Each row is a point on a tangle of strands that fork, close into loops and nearly touch. The rows are in no order.
(in the rows, 128 means zero)
Points whose rows are less than 95.5 apart are linked; no others are.
nipa: [156 102 128 155 142 141 157  94 133 142 148 180 149 148 134  95 105 151
 168  91 151 173 149 125 166  97]
Bab: [127  96 177 111 106 123 102  76 186  97 110 125  96 153 168 138 143 110
 145 114 152 146 120  90 152  80]
Voki: [127 100 121 136 136  95  99  90 100 108 139 152 146 184 109 129 140 100
 184 145 155 191 180 121 156 144]
sav: [158 179 149 111  78 122 106 163 135 132 115 135 120  83 125 162 107  92
  79 138  99  75  76 152 131 118]
gefek: [ 97 143 137 138 164 149 131  99 160 182 123 141 110 125 154  74 142 151
 147  93 134 141 157 120 132 119]
Furog: [ 96 100  80 139  97  79 182 145  85 139 147 121 169 146 112 163 151 101
 140 100 135 136  93 139  98 165]
mikib: [185 122 133 160 116 137 119 106 140  67 130 156 153 121 117 116  75 163
 141 154 130 171 134 133 165 114]
Rinoz: [141 112 163 121  98 172 103 121 211 127 106  88  89 134 178 110 152 122
 139 136 135 155  95 104 129  82]
mas: [135  97 148 119  97 122 139 158 164 163 116  85 119 179 181 141 157 125
 155  77 111 134 115  80  84  84]
dilon: [101  55 111 129 155 104  94 120 105 121 115 146 100 158 117 138 189  64
 152 139 183 120 168 134 105 141]
mov: [107 192 125 127 138 191 148 177 154 200 109  71 102 113 159  86 131 174
 104 118 103 103  92 124  76 135]
peb: [107  75  92 126 136  96 143 147 108 115 116 125 102 131 119 155 185  75
 110 136 154  74 116 129  47 126]
padi: [134 148 132 100  87  69 158 144  87  93 134 121 152 129 112 196 103 101
  90 140 109  96  91 120 161 149]
Rodel: [167  98 126 159 105 132 162 112 154 118 142 158 152 128 142 105 104 154
 140  93 125 163 119 124 144  86]
sozo: [ 97  71 115 117 140 119 136 140 116 184 122 107 110 166 156 144 211  83
 148  88 147 106 140 121  64 109]
Buse: [ 80 106 145 120 203 152  81 106 142 171 112 141  99 121 140  89 163 109
 143 125 173 115 183 137 133 147]
zomer: [ 95  78 143 105  70  81 165 128 129 108 140 106 124 160 166 170 168 130
 130  87 118 126 107  85 114 103]
Kun: [109 122 134 133 149 137 169 113 140 195 139 134 127 156 152  85 142 156
 156  61 126 146 152 107 122  95]
kuz: [ 89 145 115 120 190 176 120 145 148 176  97 112  91  80 137  96 157 123
  95 143 138  61 133 149  78 151]
Gid: [ 70  64 123 116 104  67 154 130  98  83 124 126 110 148 145 180 195  95
 128 139 145 104 111 110 109 137]
Pefa: [146  98 115 149 127 100 130  95 103 108 141 158 160 172 113 124 115 125
 176 136 146 202 176 119 165 131]
Vov: [107  94  94 153 112  94 195 123  98 179 161 145 161 168 114 126 146 125
 171  75 146 181 130 124 132 130]
tus: [118 111 110 108 121  81 120 138 102  73 114 133 126 127 121 178 142 102
  99 157 125  86 109 125 111 143]
felak: [171 180 147 116  76  94 124 169 112 130 123 143 144  89 111 167  88  90
  84 139  97  89 105 158 160 131]
femek: [116 176 136 171 157 186 123 111 150 131 129 164 114  94 130  40  85 189
 137 140 143 158 149 136 163 142]
ravun: [143 119 153 122  77 181 116 146 205 127 111  75  84 133 185 106 140 139
 126 147 125 152  75  96 114  82]
luza: [111 115 132  97 110  73 138 133  82  68 130 121 132 127 117 200 127 115
  99 161 107  93 101 115 150 149]
mudet: [120  88 148 124 150 128  57  89 161 127 111 136 109 141 139 133 151  91
 153 132 162 149 161 126 142 119]
nugo: [131 107 147 141 154 135  85  81 160 137 126 154 119 144 125 113 126 121
 166 125 153 164 163 125 155 108]
kosus: [193 173 150 150  84 148 133 133 143  69 129 138 146  94 110 135  51 146
 106 142 117 129  76 139 170 107]
ragoz: [ 79 177 105 123 182 174 129 147 143 180  94 103 104  91 155  70 160 134
  93 126 136  68 129 144  63 157]
kavi: [151 112 134 136  95  87 157 108 117  52 132 136 156 133 124 161  83 155
 114 144 118 152 122 105 170 125]
Kuf: [165 218 135 122 155 155  88 140  92 136 139 138 139  94  75 108  80 146
 112 166  92 129 157 176 159 161]
veno: [106 195 131 142 129 186 163 167 160 194 104  85 101 128 179  41 129 184
 118 102 119 133 118 107  88 140]
kase: [115  98 113 142 123 113 183 112 115 190 156 142 145 169 129 112 144 135
 166  61 138 168 140 116 133 104]
Buzu: [121 132 157 107 106 110  99 121 147  59 110 124 111  99 132 179 113 141
  92 163 105  94  88 117 148 122]
zefi: [123 167 119 113 195 160  94 154 106 151 110 150 103  87  81 117 130 109
  96 170 140  53 147 169  90 155]
bizok: [ 93  62  94 131 138 102 149 144 106 154 123 122 100 145 129 143 213  75
 136 116 160  91 138 130  55 118]
Vizof: [178 164 105 139 112 109 142 139 109 130 144 135 168 116  84 153  66 123
 111 122 110 130 118 150 159 143]
vimu: [141 125 158 138 139 189 124  98 187 157 129 134 102 133 158  79 130 135
 168 118 143 163 119 114 147  80]
ladov: [ 89 119  83 141 170 106 132 120  80 159 134 150 152 143 104 116 136 138
 144 135 129 143 173 145 125 170]
Zuzo: [186 193 153 109 107 136  66 117 115  52 127 121 141 108  93 143  89 128
 105 190  92 141 140 149 157 141]
Sek: [178 159 156 126  72 115 170 132 141  77 145 127 142 101 120 162  67 142
  87 117 108 108  72 121 169 110]
pif: [129 140 166 101  86 111 125 123 156  81 123 110 117  95 138 182 107 148
  88 147  94  94  66 111 148 108]
Luri: [176 127 128 161 136 156 105 105 144  98 140 159 150 113 110  96  79 174
 147 157 127 175 156 144 159 121]
Karo: [ 94 108 130 123 203 154  69 121 131 150 113 143 103 102 120  91 154 132
 124 154 160 105 194 150 120 164]
volet: [117 117 109 120 192 152  65 135 118 126 126 137 117 103  97 114 141 129
 119 172 137 109 179 166 112 164]
vedo: [111 117  80 123 123 110 164 152  97 186 148 113 152 132 117 154 148 127
 110  84 111  97 102 143  68 131]
Bodi: [ 81  71 127 110  87  77 157 134 117 104 128 110 117 151 165 180 187 113
 123 111 124 106 104  97 101 123]
rokur: [ 85 168 139 136 167 161 129 106 169 185 113 126 105 120 168  48 143 149
 136  97 143 132 155 117 119 139]
Tena: [123  95 115 129 103 119 145 170 144 183 122  80 136 152 164 148 154 130
 134  83  98 114 115 104  62 103]
bur: [110 105 154  99 121 106  87 119 140  47 109 119 112 110 129 181 127 141
  96 182 114 102 122 118 155 128]
soden: [152 145 123 142 152 152  73 116 138 107 132 141 135 105  94 114  93 161
 135 174 114 154 161 153 143 146]
nido: [ 78 147 127 112 176 156 139 149 154 201  94  94 104 123 182  67 178 134
 115 106 141  91 153 129  59 143]
Zuger: [156 186 141 118  82 145 120 163 146 162 123 118 121  89 118 147 108 107
  93 122  95  85  60 150 114 110]
varot: [ 98  98  86 134 180 109 109 130  71 140 130 146 136 149  98 122 164 109
 152 156 149 135 188 149 107 174]
bakom: [164 169 116 145 129 129 140 137 121 154 142 140 156 104  84 137  72 141
 111 110 105 125 105 157 150 130]
mege: [ 89 109 140 104 196 144 119 111 141 204 116 109 100 158 163 100 190 105
 148  85 157 111 160 121  95 117]
vinid: [132 117 124 128 160 155  42 122 146 103 127 128 123 107 105 122 125 135
 131 178 131 142 171 153 130 150]
sutu: [137 223 129 154 144 178 137 137 122 145 134 153 124  78  93  75  61 174
 104 128 119 127 112 157 159 149]
Reru: [159 155  96 121 130  97 119 144  75 122 133 133 167 132  85 164 100 102
 117 147 109 126 133 153 141 160]
pimet: [ 82 118 130 112 183 144 132 137 142 208 111 108 106 131 174  97 186 123
 129  97 136 101 156 130  80 120]
zuf: [117  82 147 120  72  80 176 114 137 100 147 122 132 160 161 157 141 139
 133  85 125 144 110  83 136  95]
zes: [107  95  93 128 124 115 161 159 116 193 136  98 141 144 146 147 163 130
 128  77 108 108 119 123  58 115]
Duko: [177 183 154 130  96 143  87 128 134  60 122 136 130  99 100 145  69 137
 106 173 105 131 102 143 163 125]
lofu: [ 96 191 137 136 142 177 150 145 171 195 108  93  97 139 189  37 148 164
 136  98 134 133 141 105  97 137]
gelak: [142 226 142 124 143 177  73 156 104 157 124 146 111  75  86 110  95 135
 105 178 108 106 128 181 150 158]
reze: [143 199 136 114 163 165  81 170 101 163 111 158 109  75  85 126 119 108
  98 178 116  65 138 184 122 149]
vum: [165 153 141 125  63 150 151 158 173 119 133  88 127 110 145 143  99 145
 102  94  88 103  51 109 107  97]
popon: [145 150  78 115 160 128 118 123  30 105 156 110 177 141  76 130 137  93
 140 174 100 165 172 157 123 180]
Bapod: [174 120 141 151  92 192 167 169 170 141 138 102 128 122 171  92 109 174
 144  98 104 149  74 109 115  77]
zek: [117 112  83 133 106  88 156 140 103 147 143 128 158 136 112 161 130 108
 118 101 119 119  98 138 101 147]
der: [110  62 138 115 153 111  68 102 132 112 109 138 100 155 139 142 178  67
 152 125 180 129 164 127 130 127]
divo: [ 98  66  94 136 164 103 121 139  81 125 125 147 112 153  89 130 190  76
 158 162 174 123 176 144  89 162]
kediz: [184 115 127 151 107 112 150 109 124  56 133 149 168 128 121 134  70 156
 122 141 127 166 133 121 165 121]
fezup: [ 97  90 120 115 121  75 123 127  73  54 125 123 134 153 119 174 163 107
 141 177 137 141 143 116 137 166]
molab: [161 169 130 107  73  74 151 170  83 128 132 131 164 108 110 188  99  74
  86 136 109  95 117 142 160 149]
vuleb: [119  90 149 121  93  74 154 102 117  61 136 133 137 139 133 175 112 153
 118 154 120 148 121  96 173 120]
lopaz: [180 112 155 154  93 197 162 143 172 126 135 127 128 131 185  90 119 165
 155  93 121 156  89 116 132  63]
nur: [133 160 115 127 125 162 117 150 146 177 124 111 130  92 123 135 122 131
 102 122  95  89  76 152  94 117]
Sumu: [134 115 159 140 141 177  93  82 185 143 123 141 100 129 144  91 120 129
 163 136 153 165 133 117 158  91]
des: [121 139 122 153 172 131 121 102 115 147 140 167 145 132 109  76 103 168
 152 133 134 168 196 135 161 148]
Kodad: [142 108 183 117 109 153 111  86 204 102 105 108  93 151 178 116 144 113
 155 112 150 153 110  90 145  71]
nifu: [162 177 117 135 155 147  85 121 111 119 144 136 147 111  77 113  80 155
 123 164  98 146 156 164 146 152]
geta: [128 148 145 157 170 163 125  94 142 139 136 173 125 120 127  60  96 175
 157 125 144 160 177 128 166 133]
zenu: [162 120 159 141 125 199 150 118 174 152 134 136 112 146 175  77 128 154
 171  96 131 164 112 111 141  64]
Mez: [103  86 104 145  76  73 186 128 105 136 152 129 158 166 128 150 153 109
 161  88 145 168 105 113 120 137]
Bek: [157 152 150 112  71 111 152 136 154  98 137 114 134 103 131 167  90 134
  89 105  98  99  67 113 138 109]
vebug: [129 156 102 112 199 148  82 145  87 126 129 143 125 111  80 116 133 129
 110 174 126  87 180 170 103 173]
veb: [138  99 150 117 101 126 131 124 175 151 123 101 116 170 176 127 154 120
 154  81 124 147 117  86 106  75]
lupop: [ 87  97 145 111 205 149  87  87 140 183 117 129  97 149 145 106 176  94
 155  95 174 117 164 124 133 131]
kam: [178 132 136 140  72 166 170 175 172 130 139  85 143 120 149 127  93 162
 122  81  93 121  67 104  98  90]
zoza: [109 131  95 143 174 112 128 108  82 146 145 150 156 143 103  96 118 156
 151 141 129 173 203 141 148 167]
Rebi: [131 117 138 108 126  98  75 110 122  41 116 122 131 127 119 159 126 129
 108 181 113 133 154 125 143 144]
Vinis: [146 144 129 117  82  72 193 140  83  79 151 113 167 131 104 191  82 111
 107 129 119 126  98 107 184 152]
vuro: [144 103 123 154 154 123 157  87 112 143 149 178 151 176 120 102 113 134
 183  98 158 187 163 122 170 113]
sefol: [114 103  93 118 131  85 143 150  81  98 118 139 119 133  99 172 158  73
 107 150 143  75 106 129  76 150]
fotak: [105  89 174 112 111  94 104  79 157  73 117 141 107 153 154 159 143 118
 141 130 149 147 140  90 168  97]
bag: [146 136  84 120 153 113 105 133  63 108 141 124 166 144  83 143 121 103
 132 164 109 144 157 152 125 173]
pozo: [128 211 126 163 151 190 118 125 128 123 132 153 118  80 103  55  64 189
 118 146 131 144 128 149 158 149]
Noka: [113 159 117 125 133 180 125 150 161 189 119  90 111 101 144 108 138 158
 106 126 101 104  89 142  89 117]
soz: [106 143 117 113 189 187  96 145 141 158 101 122  86  73 104 108 150 111
  93 174 148  56 126 158  85 146]
Ruraz: [152  83 130 140  76 104 182 110 143 102 146 145 149 158 154 134 119 137
 144  82 137 162 118  99 150  89]
gof: [ 80  75 127 118 113  68 152 132  75  64 123 122 121 149 124 178 177 101
 141 168 143 118 126 116 124 166]
furu: [117 101 124 113 121  85  96 118  99  46 123 123 135 149 125 166 142 119
 126 176 126 145 161 120 144 153]
mem: [ 99  81 162 115 105  74 125  89 127  69 126 139 117 157 147 168 150 125
 144 147 143 155 142  93 171 110]
mele: [153 145 105 122  70  88 197 154 118 126 169 107 171 133 111 174  97 111
  96  72 127 117  84 122 134 136]
Tini: [139 200 122 140 139 160 131 135 131 173 131 137 128  84  91 112  80 155
 108 124 106 113  97 160 147 135]
Kufo: [135 124  99 135  84  73 207 137 101 100 163 110 179 141 104 169  95 115
 119  99 135 147  91 113 152 152]

A piece is all that can be reached along the links. How many separate loops has the piece of each point below (a circle has one, a figure eight two, a Y none), and how many tips (points with one link)?
zek | loops 0, tips 3
kam | loops 0, tips 3
gelak | loops 2, tips 1

How many points has the smallest loop of links through each point below? Write - if it is on no loop.
mege | 12
reze | 9
ladov | -
